The views of a scene show one set of named points, each view turned or mirrored, and shifted as a whole, with a little noise and some points left out.
In the rows, zero is written as 100.

Scene 1
View 1
Q_940: [ 62 108 128  94  88  94  66  92 109 125  83  67 118  68 113 100 112 106
 101 139  99  94  90  75 112 131  85  87]
Q_589: [ 55 106 121  92  77 119  51  91  92  94 120  79 107  49 102  86  82 101
 119 147  74  39  97 123  77 145  82 137]
Q_404: [106  77 107 105 103  81  91  91 110  99  77 112 106  79 107  90  70 109
  94  73  74 101  73 109 148  92 120 120]
Q_350: [ 79 102 113  90  82  85 111  96 100 108  82 119 102  78 111  98  91 101
  75 104  87  88  80  92 109  99 100 118]
Q_377: [109  92  87  98 112  84  70 116  80 107 112  94 100 109 104  69  72 111
  90  94  66  54  88 132 136 124  90 124]
Q_127: [ 76 107 112  87  85  87  86  95  94 110  96 107 102  87 112  89  89 105
  82 115  87  81  81 104 110 111  97 115]
Q_77: [ 79  88 118  93  97  92  30  69 113  88 111 100 111  83 120  79  54 132
 116 105  80 113  67 130 140 118 122 117]
Q_641: [ 79 101 114  83  84  87  78  83  99  90 105 126  97  86 115  84  67 111
  89 105  78  88  73 123 113 102 112 133]
Q_120: [ 99  82 108 110 110  80  83 101 110 117  71  82 116  81 107  94  95 111
  97  90  82 100  83  91 148 108 106  97]
Q_452: [ 97 101  93  94  93  88 102 118  77 104 102 109  97  89  98  82  80  95
  83 102  65  38  94 121 106 113  85 137]
Q_471: [ 69  88 135 101  90  92  71  72 127 107  70  91 119  61 116 106  93 116
 109 110  97 126  72  82 131 105 117  95]
Q_134: [ 60 105 126  79  80  91  58  76 109  98 108 107 107  83 122  88  75 119
  97 127  91  98  72 109 109 115 107 116]
Q_591: [ 70 106 111  84 101  86  17  80 100 103 123  78 112 104 123  71  71 136
 111 133  93 102  75 124 133 138 102 100]
Q_638: [ 68 104 114  91  77 109  86  99  87  99 105 102 102  56 100  88  84  90
  99 126  70  41  92 117  84 123  82 140]
Q_741: [ 78 107 105  80 101  77  34  87  91 103 125  93 103 119 125  66  66 133
  97 125  89  96  73 129 131 130 101 109]
View 2
Q_452: [ 96 102  58  81 106  98  58 104  85 117 122 112  95 130  86  85  96  97
 103 116  69 120  85  73  78 103  94  78]
Q_377: [ 94  87  75  79 108  73  63 121  91 107 114 116  97 123  99  79 101 114
 114  91  88 114 105  60  81 132  94  89]
Q_741: [ 94  74  92  81 109  53  61  90 129  77 124 100 103 102 117  89  82 112
  77  82  93  92 133  77  69 146 109 100]
Q_638: [ 88 109  50  87 112 119  58  73 113 113 148  96  92 144 100  85  88  79
  73 144  67 126  70 105  70 104 116 106]
Q_350: [118  94  71  79  88  98  64  50 110 101  94 109  87 127 101  87  99  81
  71 109  74 115  93  89 100  91 105  60]
Q_120: [113  83  88  79  84  84  80  76 101  91  78 116  75 137 132  78 104  93
  98  85 113 126 110  78 127 116 115  76]
Q_940: [109  93  78  90  78  95  84  56 126  66 119 104  64 136 127  85  55  75
  89 107  99 119 125 103 122 101 135 104]
Q_589: [ 75 108  60  95 114 111  62  84 125  91 170  92  92 143 116  82  66  88
  81 141  81 122  88 110  62 124 127 130]
Q_134: [100  83  86  82 100  77  62  53 138  85 120  92  97 119 122  87  87  93
  55 102  87 104 111  95  80 125 118  92]
Q_404: [112  82  92  72  96  79  70  71 101 110  72 112  94 129 127  81 136 100
  75  86 106 124  89  74 108 128 103  62]
Q_591: [ 90  74  97  84 107  56  68  89 139  67 131  95  95 110 134  88  76 108
  78  82 104  95 137  90  76 152 120 114]
Q_471: [119  81  97  79  80  86  76  30 130  83  76 104  77 133 146  85 111  78
  58  89 111 122 107  98 127 114 124  74]
Q_641: [100  89  80  75 110  82  55  64 121 104 109  96 106 119 109  90 112  98
  57 105  79 107  89  85  72 123 100  76]
Q_77: [ 91  73 105  81 109  64  64  71 138  87 111  93 106 119 146  83 116 108
  57  86 114 109 112  92  77 160 115 100]
Q_127: [108  93  71  84  92  91  64  67 114  92 123 103  87 118  97  90  76  87
  79 111  69 107 108  88  85  97 107  80]
View 3
Q_127: [116  87 113  93 107 137  75 123 100 137  83 107 100 100 103 112  70 106
 108  94 104 122  93  89  99  85 113  88]
Q_641: [119  77 117 101 116 107  70 116 115 147  89  86  82  94  94 119  70 115
 104 103  84 137  88 100 106  75 105  61]
Q_471: [104 106  76 129  76  95  93 108 129 143 102  99  81 111  85 102  54  73
 107 112 117 123 113 128 116 106 102  81]
Q_741: [120  77 100  86 135  93  63 135 102 139 104  77 100  83  95 129  93  99
  85  87 119 100  90 114  79  98  85  62]
Q_638: [ 92  73 129  95  98 162  99 136 103 115  81 100  83 109 123 107  70 121
 117 102  90 140  77  95  95  84 104  91]
Q_591: [111  81  92  89 128  96  77 149 110 131 115  77  97  91  94 131  95  90
  85  87 132  93  88 131  80 115  78  62]
Q_940: [ 98 104  85 109  82 136  95 128 104 125  92 114 103 114 107  98  63  76
 109  96 137 102 106 119  99 114 104 106]
Q_404: [100 102  93 150 102  71  77  72 123 152  82  82  72  84 122  93  73 102
  96 112  94 135 119 118  99  82  84  64]
Q_377: [105  77 119 109 139 111  71 107  93 136  74  81  90  76 143 108  99 124
  89  90  99 118  94 101  70  74  73  74]
Q_120: [ 98 110  88 140  94  92  80  85 110 146  78  96  88  92 127  92  75  90
  98 102 115 113 118 116  94  92  82  86]
Q_589: [ 85  65 122  81 105 172 115 169 106  98 100  93  80 112 117 115  74 118
 111  99 104 130  70 120  92 101  91  86]
Q_452: [101  80 138 105 123 141  78 105  92 134  66  98  92  88 142 102  83 133
 108  96  83 131  88  82  83  68  92  84]
Q_350: [117  96 114 113  94 123  73  95 111 147  74 107  92 103 102 101  57 105
 116 106  94 132 106  87 110  76 117  89]
Q_77: [111  76  90 108 120  77  80 134 130 143 114  66  72  93  89 126  81  97
  88 105 104 124  91 137  95 100  83  44]
View 4
Q_940: [101 113  77 124 116  72 104  77 103 119 104  98 114 115  66  54 115 108
  97 101 111  77  95 124 109 118  73 136]
Q_641: [113  94  84 115 114  83 105  88  72 123 125  91 103  90  89  84  99 116
  90 112 124 145  88  74 140 120 116  83]
Q_120: [ 96 108  74 142 115  96  97  76  87 126 139 109 106 123  61  96 119  71
 114  89 107  99  95  88 130  91  96 115]
Q_452: [ 88  94  92 104  94  82  84  55  95  86 139  78 113  82  94 104  96 109
 113 121 124 116 120  78 116 115 111  65]
Q_471: [115 112  71 139 118  83 118  97  81 137 115 112  98 126  63  64 121  95
  86 101 112 111  74 112 144 100  90 143]
Q_134: [116  98  77 109 132  83 108  92  73 128 114  93 117  97  79  60 101 121
  76 104 118 125  87  96 131 131  96 104]
Q_589: [109 100  82  74 118  89 107  65  83  75 115  69 120  86  96  71  93 145
  67 136 134  91 110 138 134 134  77  85]
Q_638: [100 100  92  96  96  77  98  61  95  82 120  78 104  84  96  82  98 131
  92 138 135 108 112 115 129 119  98  86]
Q_350: [102 105  92 133  94  59 100  77  93 116 118  98  91  96  84  77 110 107
 109 116 119 131  97  78 124 106 115 110]

In a view up to two points have been moved. Name them for each view, in the order of its rows, or write none.
view 1 | Q_127
view 2 | Q_638, Q_471
view 3 | Q_404
view 4 | none
